Each row is a point on a tangle of strands that fork, close into loops and nearly touch. The rows are in no order.
Points whose rows are less than 63.4 apart are linked; no others are. Some points are linked to none.
K_204: [-52 -16  -4  20 -15  25 -34  -2  21  24  20  26 -40  29  19 -23 -22  20
 -70  -5  -3  -8 -13]
K_909: [ 42   8  26 -12   5   1  16  10 -27 -31 -18 -39  26 -33  -4  10   4 -38
  13   7 -10 -21  16]
K_393: [-26 -17  -1  13 -30  13 -28  -5   4  20  22  31 -25  34  22  12  12  15
 -15   8 -16  12 -12]
K_821: [  2  -1  28   0 -34   0 -24  10  -4   4 -26  11   3   8 -12  55  12   8
  16  -3  15  10  16]
K_754: [-33 -11 -16   9  -5  20 -27   2  10  11  12  32 -27  16   4 -15 -19  19
 -52  -9   5  -9 -17]
K_981: [-48 -12  -5   7   4  30 -31   4  -4  12  35  21 -22  11  18 -10  13  14
 -20   5 -27 -21 -12]
K_366: [  3   9  19  -8 -15 -19 -35  -2 -10   6 -15  -2  -4  15 -22  54   9   1
  21 -16  11  11  22]
K_921: [  9  -1   4   8 -26 -11 -17  12 -11   2  -7  21 -24  31  17  55  24  18
  22  14 -36   2   0]
K_535: [-15  -4   0   4 -12  16 -13 -10   4  12   8  28  -8  13  -3   4 -10  11
 -24  -6  17   0 -10]
K_637: [ -2 -13 -15  23 -14 -16   4  -8  34  -4  -5  21   1  10  -3 -26  -8   1
 -19 -14  18   6 -17]
K_73: [-26  -6 -16   5   3  13  13 -15  17  -2   3   6  -7  -3   2 -47 -31 -10
 -38 -20  22  -5 -13]
K_318: [-28  -3 -27   8  -2 -33 -22  -2   6  21   1  30 -26  35  -8  -2 -14  16
  -6 -17   9  17  -3]
K_946: [ -5 -13 -24   8  -3 -55  -4 -10   4   1  -5   8 -21  29   0 -13  26  12
  11  12 -32   1  -9]
K_570: [ 10   3 -28   0  -6 -13  17   2   9  -6  -4   5 -21  -4  -6 -10  13  -5
  10   5 -24 -10  -2]
K_136: [ 15   9  18 -25  25  -9  11 -28  -9  -9   4 -20  21 -27  -3  -8   3 -23
   1   6  21  12   6]
K_205: [-16   0 -24  11  -7 -48 -19  -4  -5   4  -3  13 -27  45  11  18  29   8
  18  18 -44  -5   0]
K_847: [-31  -6  42  -1  17  43  -3 -28  12  19  25   9  12  -3  15 -23 -12  15
 -31 -10  33   7 -24]
K_924: [ 17  21 -12  11  -8 -23 -15  40   8  -2 -46   5   2  -4 -22  39  16   7
  39  -1   3   5  27]
K_504: [-18   1  18   1  -9  45   9  -3  13  -4 -10  16  10   0   1  -7 -41 -12
 -15 -23  40   8 -14]
K_978: [-33 -12 -21   0  18   4   9 -11  12   5  17   2 -22  -4  12 -58  -5  -1
 -32  -3  -1  -6 -11]
K_226: [ -1 -19  14  11 -18  -2 -23 -13   4  10  15   7 -19  19  19  -4  26   7
   0  12 -18   7  -6]
K_331: [ 32   3  18  -2  -2 -12   3   1  -3  -8  -6 -17   5 -14  -2  27   9 -14
  15   0  -3  12  11]
K_833: [-23 -13  -8  18 -30   9 -24  -3   7   8  23  29 -25  47  16  29  10  27
   3  25 -46   6 -13]
K_735: [-34  -6   8   1  17  35 -24  -5  -7  17  28  14 -13   1  13 -32   7   5
 -17  -9   3  -6 -11]
K_772: [  2  -5  14 -20  26  -7  26 -33   5 -20  12 -29  51 -30   2 -30 -10 -23
   1   1  25  16  -4]
K_956: [ 13  -1  10  -4   1  54   6   0 -18  -7  -3   7   7 -11  -5  15  -6   1
  -1   2  16 -10  -5]
K_398: [ 17   0 -21  -7  -2 -18  24   2  15 -10 -15   1   1 -10 -14  -6   3   2
  12  -5   2   2  -4]
K_860: [ 31  11   1   3 -15 -19 -14  21 -16  -2   2   2 -17  13  12  46  22  15
  19  24 -45  -5  -1]
K_451: [ 31  17  18   8 -16 -50 -21   8  -4   3 -13 -22  -7  11  -1  53  25  -5
  24   3 -22   3  27]
K_708: [-10  -6 -37  13  -6 -55 -18  -4  12  15  -9   7 -15  34 -10  -6   7  20
  10  -7  -1  17  -3]
K_506: [-39  -1  38   8  -6  55  -8 -13  24  22  17  17   3  11  13 -18 -42  14
 -53 -26  35   3 -27]
K_465: [ -5  -5  44  -8  18  17  -5 -36  10  10  21  -6  20 -17  11  -9  -6   0
 -11  -4  32  17 -19]
K_352: [ 12  -2 -11   5  -4 -24  17 -18  19  -5 -11   4   8  -5  -7 -10  -6   4
   8 -15  25  14   1]
K_6: [ -1  -4  14 -17  13  12   4 -20  -1   1   8   1  12 -14   2 -20  -5 -10
  -7  -7  33   8 -10]
K_939: [-71 -27 -11  25 -11  29 -40  -4  18  14  28  28 -41  44  29  -5  -3  32
 -53   0 -31   0  -8]
K_634: [ 45  31 -13  -8   9 -41  31  35  -7 -15 -31 -34   5 -23 -25   5  17 -11
  27  19 -17  -5  24]
K_522: [ -7 -16   4  10  -3 -11 -20  -7  -1  10  26   8 -24  18  33  -5  38  15
   2  24 -45   3  -2]
K_771: [  6  14  -3   0  10  15  15   1  -1  -3 -27  -3  19 -17 -35  12 -24  -7
  21 -31  44  19  19]
K_642: [ 29   3  -6   4 -14 -31  -4  12  -7  -4 -15  -7  -6  -1   2  33  22   2
  16   2 -18   1   8]
K_868: [  6   1   5   1  22  30  30  -5   7 -18 -28 -12  48 -17 -15   7 -42 -23
  16 -20  50  16  10]
K_865: [-11   7 -26   2 -13  10 -18  10  -2   6   5  31 -26  21  -3  30  -8  15
   8   1 -24  -3  -5]
K_638: [ -4   0   5  -6  33  23  30 -15   6 -11  -2 -12  53 -12 -11 -20 -49 -13
  -3 -10  47   9 -12]
K_509: [-52 -16 -27   3   3  -4 -27  -7 -10   7  24  21 -33  25   8 -17   4  12
 -16  -2 -23  -8 -10]
K_2: [  8   6  11   5  -9  19   2   8   1  -4 -28   6  15  -5 -17  27 -13   1
  21 -30  34  14  16]
K_867: [ 39  -9  19 -11  36  24  31 -10 -24 -22  -5 -42  48 -39  -6  -4 -22 -24
   4   2  17   1  17]
K_396: [-24 -10 -30  11 -13 -20 -32 -12   3  11  16  24 -23  50  18  27   9  23
  11  14 -49   3  -7]
K_152: [ 23   4   2   2   0 -11  29   6   1 -15   4 -13  10 -16  16 -31  22 -17
   5  25 -13  -9 -18]
K_260: [ 17  -5  11   0   4 -19   3  -4  -9  -5  18 -18   0 -18  20 -19  29 -14
   2  19 -18  -7  -3]
K_37: [ 40  -1  19  -5  21  26  10   3 -14 -14  -8 -35  39 -32  -5  17 -25 -21
  14  -1  28   1  15]
K_43: [ 22   8 -19 -30   6 -20  38   4 -17  -7  -4 -35  17 -20 -20 -28  -2 -11
   8  21  -5  -2  18]
K_503: [ -5 -10  -5  -6  13  48  19  -2  -4  -4  16  -7   3 -21  13 -52 -24 -13
  -9  -7  11  -4 -15]
K_10: [ 30  15   7 -10   0 -29   9  10  -9 -12 -18 -28   6 -20 -10  18  -1 -25
  23 -13  11  14  22]
K_85: [ 24   4 -25 -21   7 -48  36  14 -13 -14 -16 -28  14 -23 -19 -19  13  -7
  26  26 -12  -5  23]
K_799: [ 17  -1  -6  -7  -1  46   2   9 -16  -8   2  17 -10 -12   2   0   1   1
  -1  11 -13 -15  -2]
K_984: [ 30   2  -4 -10  12 -18  33   6   5 -21 -29 -28  36 -31 -17   3  -9 -26
  24  -8  18  13  24]
K_277: [ 39  16  20   0   6  18  16  23 -29 -19 -10 -31  11 -19  -6  18   7 -24
  12  13 -17 -30   5]
K_220: [ 29  13 -12 -11   4 -35  19  21 -22  -7  -4 -21  -4  -9  -2   6  29   4
  17  23 -50 -34   3]
K_784: [ 16  -7  21   3 -18   7 -11  -9   1   3  11   3  -2   4  10  22  18  -5
   8   1   4   5  -6]
K_57: [ 44  31  -6  -3   8 -24  18  37 -12  -9 -36 -19   0 -21 -15  32  21  -5
  36   8 -27 -18  21]
K_423: [  2  -4 -15 -23  14 -22  26  -6 -12  -6  22 -20  14 -14 -15 -44   8 -16
  -5  15  11  -1  -1]
K_999: [ 12  11 -15   8   2 -23  -3  27  10   2 -38   2  11 -17 -34  22   7  -1
  35  -9  21   6  34]
K_519: [ 28  35 -20   8  -2 -23  -6  37  -3  -3 -34  -2  -3  -5 -21  50  19   7
  45   6 -28 -14  26]
K_371: [-63 -22  -4  25   3  17 -36  -7  27  20  39  18 -44  35  35 -33  16  18
 -46   8 -37  -7 -10]
K_510: [  5   2   2  13 -22   1  -3   3  23   4 -21  18   7   4 -20  14  -4  12
  13 -15  31  20   3]
K_764: [ 29  -7   9 -27  30  -9  39 -17  -9 -25   9 -52  58 -41   1 -23 -14 -26
   4   7  12   0   2]
K_427: [  3  -2  20   8 -40 -10  -6   9   6  -1 -23  23 -11  25   0  48  18  16
  16   1  -3   4   1]
K_156: [ 26  19   0  -5   1   6  13  18 -31 -10  -4 -14  -1 -12  -8   9  19 -12
  19  13 -26 -36   1]
K_532: [-27   1  -2   6   5  29   6  -2  19   9  -8  14   2   0  -8 -27 -51   1
 -30 -35  40   0 -14]
K_80: [  9  -1  12   5   2  -9 -12  -2  -4  -2  19 -13 -18   0  31 -11  51 -13
   8  25 -46 -15 -12]
K_586: [-56  -6  14  -2 -16  32 -24 -11   9  38  21  32 -22  42  16   4 -33  28
 -34 -14  18  15 -11]
K_766: [-52   3  26   7 -17  39 -19  -3  23  36  16  22 -15  25   8 -16 -52  24
 -54 -21  32  10 -21]
K_667: [-11  -6 -27  -5   6  -3   7  -1  -7  -9  12  13 -22  -2   1 -36   9   2
 -15  -4 -11 -12  -5]
K_187: [ 29  15   2  -2   3 -38 -13  20 -30  -4   0 -21 -17   3  17  33  35   0
  15  20 -60 -23   1]
K_824: [-14   0   4  -4  27  38  25 -17   4  -1  15  -9  32 -26   2 -44 -43  -7
 -11 -18  33   2 -11]
K_957: [ 42  12   3  -3  16 -27  30  10  10 -27 -34 -46  57 -38 -26  23  -5 -19
  32  -7  17   9  30]
K_525: [-14   4  -1 -12  17  15 -12 -12 -15  14  22  14   0  -4   1 -19  -5   2
 -18   4  22   4 -12]
K_505: [ -9  -6   7  -5 -18  39 -11   3 -10  15   0  24  -5   2 -17  18 -11  16
  -6 -11  25  -7  -1]
K_734: [-22  -8 -16 -23  16 -12  27 -14  10  -4  20  -6   7 -14   4 -67  -7 -12
 -18   5  10   0  -4]

A piece is all that can be reached along the links. How many separate loops has the piece of each point below (a circle has one, a figure eight two, a Y none), and how many tips (points with one link)?
K_220 | loops 0, tips 6
K_2 | loops 0, tips 4
K_535 | loops 0, tips 5

A fork is a point with three links, a tip a point with one. Leave the first point through the second and follow the links. Name the first fork or tip that comes.
K_999, K_924 | K_978
K_423, K_43 | K_999
K_824, K_638 | K_352
K_318, K_708 | K_226
K_393, K_833 | K_318

Name the points in between on the shortest way along the links from the first point to the second, in order.
K_957, K_833 | K_984 K_10 K_331 K_784 K_226 K_393
K_708, K_80 | K_946 K_205 K_396 K_833 K_393 K_226 K_522
K_771, K_924 | K_2 K_510 K_352 K_398 K_570 K_667 K_978 K_734 K_423 K_43 K_85 K_634 K_57 K_519
K_465, K_939 | K_6 K_525 K_535 K_754 K_204
